Points, in no order, along strands that fork, close into loops and pass close to each other.
In the rows, zero is written as 128.
Points whose rows are less than 210 apart are linked; no others are. Some points are linked to none.
zif: [149 134 148 137 182 124 111 219 201 142 113 116 168 145 158 153 124 174
 124  99 138  86 136  80 177  81 109 124 114 157  98 129 103 188 142 119
 167 105 134 158 161  60 130 116 106 141  79 124  94 109  73 153 160 115]
Demu: [ 88 130  87 188  35 136 149  90 135 117  97 153 126 113 151 124 127 162
 128  72 103 117 103 125 104  86 122  49 182 100 123 102 131 102 105 110
 128  92 137 131 129 106 112 100 173 118  76  90 139 174 155 131 134  66]
dozu: [ 92 145 147 147 123  90 163 137 170 118 112 117 131 110 159  46  85 128
 120  98 121 159 121  85 178  46 140 125 107 105 132 129 107 150 116 169
 182 129 138  76 122 123 172 142 173 131  73  89 107 110  77 114  94 125]
Dudu: [144 142 118 175 155 130 124 150 120 126 115 141  86 128  95  50 101 133
 104 184 114 180 103 108  95 122 135 164  87 121 138 162 153 129 159 147
  71 146 161 135 116 138 135 127 142 138 126 182 133 117 101  95 144 146]
sunu: [162 174 161 152 139 126 149 106 114 128 120 126  97 121 113  47  97  79
 121 158 125 182 115 103 174 173 117 182 101  98 136 110 132  94 117  94
 134 148 114 135 167 109 177 144 173 131 125 121 141  77 149  77 153 135]
fikom: [109  96 119 120  40 121 157 118  67  83 169 133 126 126 151 200 118  65
 184 107 126 100 145 201 112 141 145 110 154 169 161 130 144 111  81 200
 125 167 132 116 118 205 112 140 119 148 133 152 168 137  97 103 106 192]
fuz: [160 169 140 152 190 136 136 156 162 157 140 107 124 120 116  41 118 123
 131 189 150 130 112 158 124 201 172 164 136 112 123 161 126 126 136  78
  95 127 166 177 103 119 101 180 104 112  69 140 118 129 170 129 129 139]
ronov: [147 171 121 206  90 146 121 116  91  77  87 110  94 125  99 139 158 132
 137 165 163 189 101 119 149 181 103 129  95 152 149 120 129  94 144 113
 133 155 123 136 118 108 188  90  93 149 179 215 145 119 129 118 159 150]
geluz: [144  94 150  96 158 102 106 126 137 136 130 135 184 154 172 142 166 105
 110 150 141  93 136 105 137 171 131 113 154 121  90 177 159 123 112 148
 148 140 140 133 122 136 140 220 110 123  95  41 113 140 165 151 161 178]
vupuf: [132 125 124 184 111  83 123 180 102 167 127 104  32 134 125 132 119 164
 120 134 108  96 118 117 105 108 169 118  72 159 150 149 145 147 114 168
  49  99 134 158 126  93 110 111 112 194 100 228  69  65  87 127 149 144]
fot: [ 65 113 106 131 122 115 134  94 179 115  94 166 125 146 120 117 107 175
 113  73 118 137  66  97 100  95 124 157 142  63 132 115 140 145 127 119
 131  68 157 135 106 111  74 116  87  98 135 192 122 147 118 139 106  76]
pefu: [154 115 119 116 104  93 140 126  77 165 123 116 147 101  88 124 131 143
 160 117 144 145 105 145  97 164 156  92 112 137 112 130 160 154 154  79
  94 136 118 106 142 149 116 116  82 136 175 131 129 139 104 142  84 152]
beze: [101 137 138  72 141 107 154 118 162 152 111 144 160 103 109 144 173 144
 109 147 147 157 161 115 111 141 192 135 121 123 117  99 165 120 125  92
 131 168 135 123 123 121 132  82 102 113 163  85 133 189 215 127 130 155]
Saz: [143 169 143 151 108 117 169 159 112 110 120 118  92 108 153  59  78  79
 115 120 146 162 127 108 179 117 128 150  91  98 164  94  93 115 108 145
 151 142 141 105 136 109 154 141 149 139  73 139 124  89  93 106 115 148]
Raza: [106 161 162 141 152 120  97 148 169 129 123 118  77 140 145 178 117 158
 142 140 119  99 111  84 151 137 112 135 150 204 107 124 150 134 145 173
 167  98 121 161 177 106  92 127 175 138  76 169 143 138 164  58 115 121]
vuri: [105 142 125 113 115  94  98 133 112 155 174  75 145 110 119 102 102  96
 123 153 127 129 107 166 108 147 119 142 112 120 150 174 148 146 128 150
 166  99 149 127 101 141 101 195  60 132 167  97 119 103 137 191  65 130]
vimi: [149 114 143 100  99  73 144 156 135 141 137 116 148  86  89 149 189 164
 121 112 128 110  54  78  99 126 122  65 156 116  99  63 125 145 118  88
 181 122 147  80 142 148 138  84 102 137 148  91 116 159 140 187  94 115]
nulot: [154 141 132 101 107  95  93 127 120 124 122  69 119 124 174 104 114  95
 156 191 146 222 140 131 203 152 139 125  97 157 139 129 138 130 159 110
 161 127  97 103 136 171 141 170 118 152 140  93 139 127 145 113 124 151]
por: [ 94 135  69 127  83 151  70 112 133 152  74  99 184 141 142 168 139 207
 136 166 143 158 153 115 109 108 157 102 133 122 113 131 126 150 158 110
 120 143  95  96  95 180 144  92 109  98 117 117 111 141 143 174 122 140]
nim: [ 84 120 142 132  96 110 202  97 102 151 136 108 166  80  81 164 158 121
 155  68  96  86 121 160  76 109 164 141 166 104 160 116 152  93  91 149
 177 136  95 118 154 131 117  58 146 122 146 152 147 107 170 181 115 159]
mag: [116 107 146 123 119 149 168  95 116  73 167 125 136 116 115 230 144  70
 166 102 100  58 124 154 106 145 106 140 149 187 165  93 155  99  95 162
 140 147 153 105 107 194 102 111 116 131 120 156 184 131 123 116 102 129]
Fopa: [152  87  79 114 106 136 139 107 114 115 134 100 174 124 107 142 132 120
 160 150 107 144 138 136 132 160 127 142 120 143  77 162 173 128 123 100
 108 124  67 137 138 159 103 119  67 121 143 115 141 119  93 147 151 124]
Fudi: [187 109 170  97 186  84 126 163 104 154 171 112  84  92 131 104  89  95
  95 184 119 125 164 151  67 124 132 120  45 146 149 156  66 165 110 155
  79  93 114 128 113 146 145 164 115 167 104 155 122 103  96 149 120 110]
Kibel: [ 86 139 131  96 192 117 157 135 177 113 103 138 139 147 160 128 124 155
 117 159 130 193 174 101 161 131 203 149 141 113 134 121 155 153 147  99
 148 134 140 145 133 117 106 121  82 120  97  99 142 157 169 126 135 146]
diniz: [128 113 147  71 140 142  86 164 122 116 175 127 101 151 182 105 143  57
 123 102 141 153 147 160 151 115  94 128 116 147  74 110 114 136 144 157
 125 133 128  94 153 159 106 140 165 129 148  97 150 123  75  64  85 158]
bis: [168 105 143 112  68 137 196 127  87 138 145 149 125 101  98 175 187 134
 142 105 103  90 166 152  98  99 155 100 142 152  81 122 111 106  82 123
 153 150 116 114 140  91 171  53 185 150 140  80 106 153  86 164  91 145]
paz: [ 79 138 126 150 130 142 119 120 132 128 114 116 121 112 146 178 138 122
 101 135 113  86 159 170  64 107 119 153 152 126 148 141 102  89 135 147
 181 114 127 131 116 120  98 109 134  89 126 123 148 104 193 182 127  96]
kagup: [132 174 149 172 185 130 139 122 125 123 118  99 114  80  98 127 161 105
 111 187 117  99  94 158  24 161 100 176 105 128 149 127 101 118 116 120
 122 107 162 184 158 144  95 104 117 129 168 125 147  89 147  97 136 132]
kolo: [168 151 128 149  78 109 160 159  86 165 115 130 145  80 121 140 178 118
 135 139 141 131 173 142 119 149 165  88 108 152  75 118 132  78 112 113
 140 190 119 146 143  67 159  97 158 123 144 100  87 156 141 136 119 158]
vazik: [122 152 109 121 104  53  92 131 104 151 111 149 154 109 156 145 234 164
 128 111 152 124 115  57 103 138 118  66 187 121 119  35 155 137 140 109
 162 117 117  77 142 133 117  70 115 140 130 153 149 186 159 176 120 119]
rodot: [110 182 169 158 189  99 103 125  96 105 122 108 112  91 150 181 129 110
 146 180 138  75 101 136  46 118 101 141  83 143 146 128 101 119 125 169
 161 105 156 164 146 116 127 139 150 134 116 103  78  99 155  94 108 110]
sev: [137 123 128 106 142 183 104 125 134 110 114 162  98 138 156 163 126 155
 115 116 143 113 201 139 128 138 155 120 148  97 126  84  69 132 120 116
  79 155 157 147  87  82 159 123 108  68  96 140  78 141 145 109 161 121]
kefuz: [116 127 122 168  91 142 157 119 157 132 116 121 148 100 145 110 122 126
 150  82 127 106 112 145 109 112 127  44 137 131  95 113 140  89 139 106
 138 144 139  90 148 130 141 105 166 138 107  36 118 141 177 102 119 103]
vop: [135 104 155 137 107 138  91 118 140 158 106 119 168 158 128 155 155 140
 110  80 125  54 148 101 152 179 117 132 138 109 113 160 127 103 120 138
 186 144 135 134 131 102 141 162  98  82 122  81  99 116 177 188 140 163]
nutel: [143 121  97 167  70 125 103 149 107 148 109 170  56 134 104  80 128 170
 110 100 133 136 144 116 162  81 115  97 120 136 143 123 123 159 122 154
  82 125 136 151  79  77 131 120 178 117 120 181  92 127  68 105 148 137]
pilet: [130 143 154 157 179 145 164 200 233 126 114 129 196 143 146  94  95 125
 122  98 134 129 141 105 210 112  89 130 119 136  77 150 115 127 171 107
 163 127 123 158 180  99 137 122 114 146 106  88 113 113 108 110 156 127]
birus: [170 136 131  97 176 181  79 113 142 110 125 139 124 160 158 196 128 142
 145 167 165 104 189 144 156 175 132 139 150 130 110 105  80 143 138 102
  93 105  84 169 127 116 155 137 126 106  88 147 101 108 166 111 203 120]
Ris: [163 144 130 132 148 115 112 140 116 161 156 107 108 125 106  73 114  75
  94 114 132 118  84 149 169 142 100 187  99 108 120 144 129 100 123 129
 142 125 125 173 158  86 147 178 137 141 172 105 110  76 108 131 160 129]
sigod: [130  86  94 129 108 148 100 115 143 117 121 140 131 153 171  78 144  82
 116  58 148 165  97 114 149 166  74  90 162 107 101  81 110  98 146  55
 102 114 192 105 128 107 108 149  92  93 157 129 133 163 131  95 122 101]
rutis: [ 99 104 107 123 115 140 141 104 173 129 113 103 157 184  96 145 128 192
 108 142 117 114 156  88 118  90 127 122 118 119 124 167 105 144 127 180
 132 140  99  85  82 189 171 133  89  91 125 120 131 136 110 182 117 143]
rugas: [166 106 116 139 130 156 161 116 158 103 133 136  56 157  91  87 101 136
 149  89 133 123 105 167 186 164 144  96 136 127 132 141 118 117 114 130
  89 163 148 167 106  79 134 170 142 141 129 130  93 141 149  41 150 119]
domuf: [131 103 135 141 131 178  92 126  97 137 122 146  87 133 160  82 163  89
 104  82 137 118 143 174  46 135 127  86 125 119 120 114 107 122 133 183
  78 160 194 137 150 113 108 151 184 103 139 153 103 105 117  62 147 127]
gosog: [111  97 120 114  87 169 113  95 109 152  88 131 174 150  99 191 164 152
 144  71 145  91 121 130  87 167 122  98 157 110 114 139 116 116 125 132
 122 156 140 134 110 134 139 154  89  93 162 149  85 140 153 172 144 163]
gure: [137 141  97 189 113 147 164 135 148  95 109 105 109 143  95  50 126 129
 136 128 125 180  85  91  94 114 106 107  96  96 125 139 116 114 126 108
  81 125 156  82  97 176 128  95 113 135 131 165 133 123  86  84  70 116]
Suv: [147 138 145  68 158 148 103 144 160 173 165 116  94 130  51  89 146 102
  79 157 113 144 141 131 133 126  80 161 104 141 128 156 134 149 113 158
 157 105  93 123 131 173 130 161 167 136 149 165 170 105 132 140 135 108]
Fupi: [138 143 108  96  96  76 135 149  88 128 118 141 157 100 164 151 162 153
 153 142 146 154 163  84 130  96 147  84 146 152 111  41 129 143 131  80
 100 141  83  61 137 136 144  61 148 121 112 167 170 157  97 165 110 104]
rabok: [125 128 111 136 169 226 103 127 167  76 127 135 158 180 135 230 134 173
 118 114 144 104 126  86 139 130  66 158 137 106 125 125  49 101 161  91
 129 150 113  99  68 137 185  86  96 114 152 148 141 108 122 143 146 104]
katon: [ 94 131  94 106 113 153 141 128 158  98 139 129 117 116  97 177  85 173
 133 151 105 183 119  85 168 114 172 127  92 106 109 136 121 149 102  90
 148 111  87 128 118 126 145  82  96 134 167 123  97 135  89 134  75 124]
fosi: [109 139 151 102 156 128  89 171 135 108 130 118  88 145 195 132 117  89
 136 124 155 112 156 131 180 117 118 120 152 174 149 101 120 125 145 169
 150 122 150 134 152 119  90 166 175 128 111 119 156 155 148  79  98 155]
goko: [125 145 111 135 119 149 122 106 126  98 125 114 129 114 152 134 188  85
 138  99 153 144 126 118 105 152  75 108 147 110 125  59  85  94 158  49
 155 133 143  99 146 147 119  92 106  98 126 108 148 132 143 140 135  80]
Lor: [171 115 154 104 177 119 107 140 141 168 141 138 102 154  86 148 130 135
 109 162 121  77 163 142 109 135 114 125  90 149 151 159 107 169 105 190
  95  91 142 127 108 159 141 185 138 160 126 136 148  89 133 143 175 139]
nurep: [134 126 109 117 190 144 139 111 131 102 131 154 113 142 125  37 124 114
  87 142 132 174  76 138  66 143 113 178 122  88 155 148 141 139 155 135
  61 121 182 158 111 135  88 166 136 138 178 170 144 158 123  89 135 125]
gop: [153 163 139 129 163 179 112 104 128 110 129 126 156 130 125 126  54 142
 118 200 131 177  99 155 167 148 133 164  79  95 177 164 115 161 128 104
  98 113 111 144 123 176 199 196  97 155 131  77 131  89 129 116 161 125]
denu: [ 70 138 122 143  41 127 144  81  97 173 136 104 149 100 128 149 127 138
 134  97  78  85 115 180  85 111 151 126 165 102 133 144 161  95 113 145
 193  98  99 128 120 114  86 104 157 117 110 121 126  92 207 155  92 118]
bof: [182 114 144 122 122 101 105 166  59 142 138 128 111 110  77 133 129 135
 135 106 125 131  74 106 105 127 111 103 106 165 135 142 135 156 120 148
 114 123 144  95 148 164 138 123 122 152 147 155 110 122  65 124  93 132]
vam: [135 129 124 143 177 212 138 131 155  99 132 133 173 142 127 223 128 134
 164 137 148  88 152 138  87 128  88 125 127 141 148  86  57  97 187  79
 119 177 131  98 110 138 185  30 141 128 107 158 151 150 151 151 152 118]
kozi: [103 132 111 132  76 135 136 144 142 109 147 112  92  88  96 153 112 141
 142 150  79 195  89 144 158 134 146 125 144 142 120 146 181 117 104  66
 173 104 101 124 138 106 112  84 103 161 161 129 138 175  92 136  99  86]
kapiv: [ 85 127 130 148 165 150 148  95 127 117 125 191 175 145 156 162  96 149
  78 130 112  74 143 125 142 108 103 204 136 113 159 145 132 114 149 133
 126  98  96 143 138 114 149 155 146 122  81 132 155  87 176 173 217 105]
vod: [144  75 126 124 142  92 160 185 177 159 196 110 135 123 162 110  81 108
 141  53 134 110 108 172 163  90 174 109 147 167  83 144 146 205 112 158
 116  78 160 102 144 105  49 167  92 159  94 143 126 131  55 132  69 111]
duzam: [ 99 134 140 171 187 175  80 150 168 137  89 131 108 171 126 160 104 160
 118 127 119  73 145 136 103 164 101 132 143 181 116 166 132 117 180 137
 129 103 143 186 154 120  78 115 124 127 102 130 159 123 176  98 138 125]
natet: [126 131 118 109 116 101 112  94 112 109 149 159  88 128 155 113 177 102
 112 124 126 156 125 104 144 182 130 160 166  98  95 113 165  96  84  81
 140 105 116 153 134  83  76 128 134 108 145 154 119 151 134  93 132 115]
foten: [131 124 137 138 128  82 112 178 120 161 182  83 188  93 112 137 108 148
 145 134 111 133  84 140 140  90 118 147  99 165 123 183 167 154 162 135
 183 117 123 134 172 133 109 138  79 147 166  80 125 102 100 187 112 141]
bagaf: [135 162 121 166 101 170 136 124 123 119  66 113 132 133  84  73 117 149
 149 140 126 191 116 137 127 103 113  89 131 112 125 115 115 120 157 113
 101 173 136  67 141 174 167  59 178 134 142 162 166 105 115 104 115 119]
gupup: [118 144 125 130 178 120 105 191 200 165 139 133 120 120 116 124  60 166
 143 107 145 122  94 139 173  66 123 128 110 142 130 125 118 188 153 113
 128  84 136 140 147  77  91 122  97 135 115 154 137 138  98 127 126  94]
volek: [141 107  94 108 117 104 132 116  78  98 151 111 177 126 170 222 168 135
 141 142 110 114 169  82 161  94 148 158 159 171 141  84 136 113 132 104
 117 158  83  97 137 102 172  56 175 139  95 135 157 138 128 132 133 115]
Kat: [166 123 119 154  63 131 109 109 134 134 127 157  81 156  80  52  98 157
 141  93 174 143 125 128 179 136  95  87 120 121 156 113 112 147 121 131
  79 118 150 130  79 101 168 200 148 124 141 111 110 136 103  85 149 108]
Puseb: [ 88 126 150 127 169 184 110  73 132 103 113 174 162 168 190 167  82 164
  89 112 130  91 127 121 132 113 123 152 152  82 124 118  62 115 169 130
 125 137 145 101 108 169 161 178 137 110 111 113 143  99 177 147 156 115]
fuma: [158 109 103 170  83 176  76 169 104 122  94 152  95 154 152  91 160 143
 118  89 150 128 173 126 120 117 112  87 148 137 117  87 118 120 142 162
  58 180 166 142 113  77 134 104 199 106 153 161  88 148  88 106 151 173]
gos: [109 115 135 151 138 149 147 153 139 158 141 124 103 102 128 172 112 104
 152 122 117  81 172 197 109 110 151 132 123 127 138 144 110 132 114 140
 124 134  97 145 149  96  92  95 119 128 103 126 105  99 131 129 113 136]
Peti: [134  82 137  75 153 120 154  82 122 153  94 124 189 179  97 138 149 160
 102 143 140 102 166  72 119 138 143 133 136  93 122 114 118 167 110 152
 107 130 103  99 111 190 136 151  91 104  80 155 145 100 146 169 155 153]
vogav: [107 144 130 128 165 108 124  99 116 110 153 163 214 124 148 144 159 135
 110 151  91  94 153 105 112  97 105 193 143 159 141 135 150 115 171 113
 131 127  88 146 145 156 121 137 181 144 117 114 168 119 152 156 184  72]
zapa: [112 148 138 151 135 115 122 183  97 143 162 133  91  85 115  82 118 124
 115  95 119 136  84 135 140  61  92 192 106 133 138 154 102 116 136 138
 170 139 136 157 132 102 158 129 174 148 209  75 114 121  76 123 118 124]
disez: [151 149 123  99 125 115  75 139 157 127 155 128 100 133  71 130 179 130
 130 137 140 107 163  90 139 130  57 136  99 136 122 147 146 121 142 116
 154 135 107 102 100 126 108 137 141 130 151 140 144 173 134 129 119  91]
bav: [112  99 132 101 141  25 137 103  72 106 187 113 143  98 110 155 118 105
 169 160 138  96 110 126 134 130 157 106  94 138 127 130 177 166 103 144
 152  71 107 140 146 139 109 163 102 134  99  96 113 127 140 149 116  93]
maduv: [143 129 105 111 110 176  84 114 128 101 160 143 114 148 111 189 161 111
 133 126 115 100 143 101 119 127  67 157 115 101 144 133  85 109 149 130
 156 132 105  87  89 146 146 119 139 100 166 173 157 112  91 132 121 105]
zis: [130 144 153 118 136  44 122 132  48  74 178 127  94  87 149 182 141 109
 162 180 103  67 118 135  94 144 121 129  87 166 133 135 138 134  99 158
 129  81 124 182 154 110 115 116 132 169 135 122 100 100 115 119 125 115]
leko: [ 94 119 123  66 120 100 170  93 152 132 107 156 153 141 147  84 125 150
  79 111  99 146  97  82 133  89 136 201 138  64 146 131 142 157 120 134
  98 110 101 140  96 110  98 110 107  93 138 168 139 139  69 183 139 105]
daf: [100 105 150 118 169 104 130 172 193 133 134 136 112 147 143 128  83 156
 133  45 146  90 137 137 130 129 152  71 157 159 108 123 131 197 155 107
 107  68 149 131 142  94  70 153  82 130  65 141 120 125 121 111 104 100]
zonu: [104 142  97 161 145 160 149 133 128 105 106 138 148 137 134  82  85 142
 145 111 126 194 121 136 155  58 134  96 128 117 177 111 101 128 192  81
  87 139 126  99 138 140 153  81 174 133 151 143 167 161 104 107 153  68]
nagot: [184 116 145 121 190 104 106 161 131 149 117  98 160 136 149  72 131 111
 116 166 124 111 157 102 132 169 173 129 127 107 116 185 134 137 110 140
 115 141 146 149 101 107 112 201 118 121  86 112  98 132 119 167 118 198]
kepaz: [109 179 136 159 110 137 133 111 135 141 114 115 127 106 111 147 173 102
 163 146 124 118 157 126  58 121  86 153 118 146 146  95  86  86 165 111
 179 143 131  84 119 148 154  82 151 112 136 110 133 126 189 156  95  98]
tanad: [136 129 124  71  97 106 105 108 154 154 131 171 106 121 156 158 151 122
 124 156 119 160 174 145 143 184 175 116 175 148  91 105 168  95 105 119
 137 145 104 141 120 112 108 139 147 117 162 105 116 197 188  89 119 144]
vurud: [132 162 134 150 135  99  83 167  98 197 107 110  38  91  84  78  77 130
 113 176 119 154  95 174 101 107 160 149  71 156 139 145 164 147 148 158
  85 110 141 159 129 113 132 116 140 173 130 188 115  66  86  95 117 126]
gib: [ 97 108 172  76 143  43 126  99  87 152 188  91 149 102 106 144 162 157
 153 130 123  82 111  92 105 116 142 115 128 137 107 105 142 148 130 129
 178 102 154  87 142 172 150 115 124 119 144  78 101 118 152 165 119 113]
zeg: [158 140 135 122  98 131 121 112 114 124 116 148  55 104 135 106 152  98
 117  82 153 143 100 155 178 194 139 108 161 144 150  90 152 109  96 112
 128 116 144 178 118  62 116 133 136 152 147 190 138 146 139  43 140 118]
sike: [125 104 122 118  83 120 146 107  81  77 147 133 126 145 116 139 120  86
 134 116 124 123 141 155 142 139 115 158 107 115 149 159 144 101  83 176
 147 165 151 147 127 148 132 183 116 135 159 128 138 109 127 128 132 191]
ral: [173 139 184 118 165  72 124 141  64 129 181 115  76  86 107 156 116 124
 125 172 114 111 127 137 107 120  86 141  50 175 124 148 128 132 113 165
 102  98 106 145 150 170 147 111 117 172 160 122  95  70  68 140 115 121]
turul: [153 115 169  74 207 133 119  93 111 147 108 159 152 145  93 180 152 144
  87 148 159  70 111 111 103 149 136 141 134 112 168 143 145 168 106 189
 106 126 137  87  89 185 166 211 128 136 129 158 142  93 160 162 166 136]
sitok: [170 147 153 165 122 105 158 133 127 147  83 107 155  95 109 124 150 121
 187 131 154  97 129  98  99 155 125  81 118 151  86 112 122 106 125 117
 141 149 130 113 168 130 177 116 145 135  98  54  78 138 128  98 121 157]
Bezor: [105  94 150 121 112  76 188 113 100 120 156 117 115 102  84 175 182  97
 142  68 107  61 109 143  90 121 136 129 167 155 185 110 162 113  64 189
 168 107 138 139 132 134 110  98  88 118 136 159 159 129 108 156 103 128]
bigu: [131 133 147 102 179 137 150 141 185 116 125 177 110 112 184 114  87 125
 126 142 153 139 186 111 176 126 172 140 126  91 103 103 100 152 129  78
 109 125 128 145 124  75 138 131 116 119 107 105  91 145 143 110 129 118]
mab: [156 153 126 128  80 165  89 131  92 125 135 112  32 131 101 143 133  73
 137 129 136 168  95 149 167 186 109 134 112 148 165 106 124 103 130 113
 133 117 114 143 121 104 134 131 117 130 178 216 134 105 130  84 148 121]
lim: [116  99  99 109 103 183 149 101 132 102 119 152 158 155 113  67  70 147
 137  76 106 158 135 195 161  32 120  87 144 116 144 128 120 144 141 127
  71 162 115 103 137 140 136 128 175 100 178 107 146 175  83 100 142  93]
zal: [154 140 137 119 108 121 115 136  92  81 134 127 151 123 122 115  64 130
 142 224 110 206 146 139 210 132 134 150  58 124 163 187 156 150 120 137
 135 141  76 127 121 149 173 168  98 169 143  75 120 109 102 114 137 148]
Lasig: [ 92 128  98 177  58 158 148 104 176 144  89 132  97 164 104 125 136 162
 129  83  97 119  84  86 130 113 107  96 174  65 113 134 129 113  97 113
 135  90 140 144 107  87  94  78 141  93  71 175 117 152 141 130 129  81]
guti: [147  99 104 125  65 101 165  72 100 142  98 128 145 159 111  88 131  87
 131 145 126 145  98 149  77 171 141 127 135 116 167 174 158 119  96 211
  91 164 136 141 107 174 127 209 103 163 143 143 142 156 131 127 132 191]
Zet: [ 91 141 144 120 148 158 219  91 130  96 105 137 165 130 130 152 112 111
 124 151 115 144 186 163 109  86 184 172 141 124 182 114 114 109 145 137
 113 204 131 118 116 130 154  63 124 117 127 140 159 143 155 151 152 141]
som: [ 83 121 141 104 111 137 205 119 136 106 152 126 118 100 131 176 157 133
 124 107 117  86 168 126 102  97 178 125 138 116 127 118 101 104  88 118
 201 148 145 129 116 109 131  66 133 123 145  33  96 183 143 183  76 142]
zas: [122 134 135 138 204 213  30 110 147 181 121 104 109 149 131 163 107 130
 104 171 137 112 159 156 124 167 115 138 159 132 108 132 113 128 160 117
 113 119 113 167 149 150 102 139 137  91  86 140 138  80 187 134 164 123]
kag: [144 157 129 168 192 132 127 112 141 141 109 101 157 132 146  30 128  78
 112 170 139 190  95 129 174 193 126 184 139 114  98 131 169  95 141  72
 123 128 143 152 145 120 127 185 144 115  97 104 133 105 184  84 154 156]
dobuf: [109 140 100  93 109 129 151 134 162  95 133 181 114 157 139 132 122 188
 101 114 111 194 121  40 186  91 122 147 119  89 119 122 113 168 105 121
 132 113  88 114  95  97 158  83 113 122 137 185 120 128  46 170 102  97]
Nimol: [ 85 116 104 117  81 122 164 118 117 147  99 148 125 144 129  66  98 179
 104  67 126 147 117 133 142  41 174 105 127  86 144 116 116 158 114 165
 118 135 127 100 110 156 148 141 182 118 136  96 113 150  86 106  95 139]
Dekir: [130 114 144  97 182 143 113  71 111 105 110 198 165 166 183 185 124 148
 102 151 160  99 122 113 104 137 142 136 155 110 169  96 129 154 148 170
  78 141 149  78 123 193 162 222 150 120  91 120 157 134 176 130 167 142]
folos: [116 100  99 157  99 116 125 152 100 137 116 120 101 147 139 143  99 159
 125 130 139 114 151 137 129  90 151 125 103 117 146 136 124 140 109 148
  99 137 103 147 100 101 130 105 116 131 101 176  96  92  89 135 145 160]
zufi: [117 133 113 116  75  64 102 122 103 128 155  67 154 129 167  83 131  60
 151 124 124 182 102 152 137 161 129 126 140 106 112 130 157 113 130 126
 158  98 132 101 127 153  91 166  89 133 126  70 142 127 165 150  99 165]
nat: [120  95 114 108  99 145 153  52 118 123 119 146 183 173 152  73  73 111
 142 155 119 151 102 183  84 128 155 105 151 109 174 171 135 165 104 161
  69 146 112 162 121 188  84 212 139 127 147 106 160 187 156 116 149 143]
rutuv: [140 124 115 135  83 121 111 185 109 165 157 106 133 108  80 147 125 154
 147 134 133 165  75 133 185 118 137 113 157 157  89 157 179 144 124 113
 193 151  82 143 180 115 102  73 123 172 156 121 126 140  90 174 110 160]
damo: [131 123 122 117 154 164 127 128 121 138 125 159  97 138 133  48 143  78
  81 115 128 155 137 159  55 131 131 136 142 122 110 152 103 110 106 152
  93 138 191 121 112 140  81 165 157 115 172 133 151 153 111  83  75 132]
niti: [146  93 114 152 119 149 150 145 154 102 114 135 164 135 178  84 138 108
 149  73 137 170 116 139 190 176 126  84 182 125  77  95 157  75 155  30
 133 139 149 148 146  80  77 105  96 110 105 107 141 172 126  97 132 132]
mape: [149 140 107 122 160 156  95 107 149 113 130 107 195 126 132 175 150 133
 154 214 105 119 154 125 101 140 115 157 129 173 112 182 157 120 141 131
 128 120  90 164 156 156 121 106 134 147 136  87 143 133 163 124 161 115]
seze: [114  92 105 151 150 134 140 170 195 129 122 101 172 152 162 103 123  92
 138 102 143 133 162 108 184 151  89 124 140 146  83 153 126  84 133  93
 168 140 128 121 151 113  97 101 103 100 122  84 123 147 111 144 127 147]

A fork is a point with three links, a tip a point with one. Leave the first point through the second and follow the links. Name the first fork or tip that comes.
Raza, duzam => zeg
kepaz, goko => vod
turul, Dekir => ral
gop, zal => som

A piece is two or more points that can be reached from each other along the links. Count, over all rows, the pieces, the separate loops (a circle has one, a figure eight two, a Y none), the forks (points with three links) and the tips (points with one).
pieces => 3
loops => 2
forks => 10
tips => 12
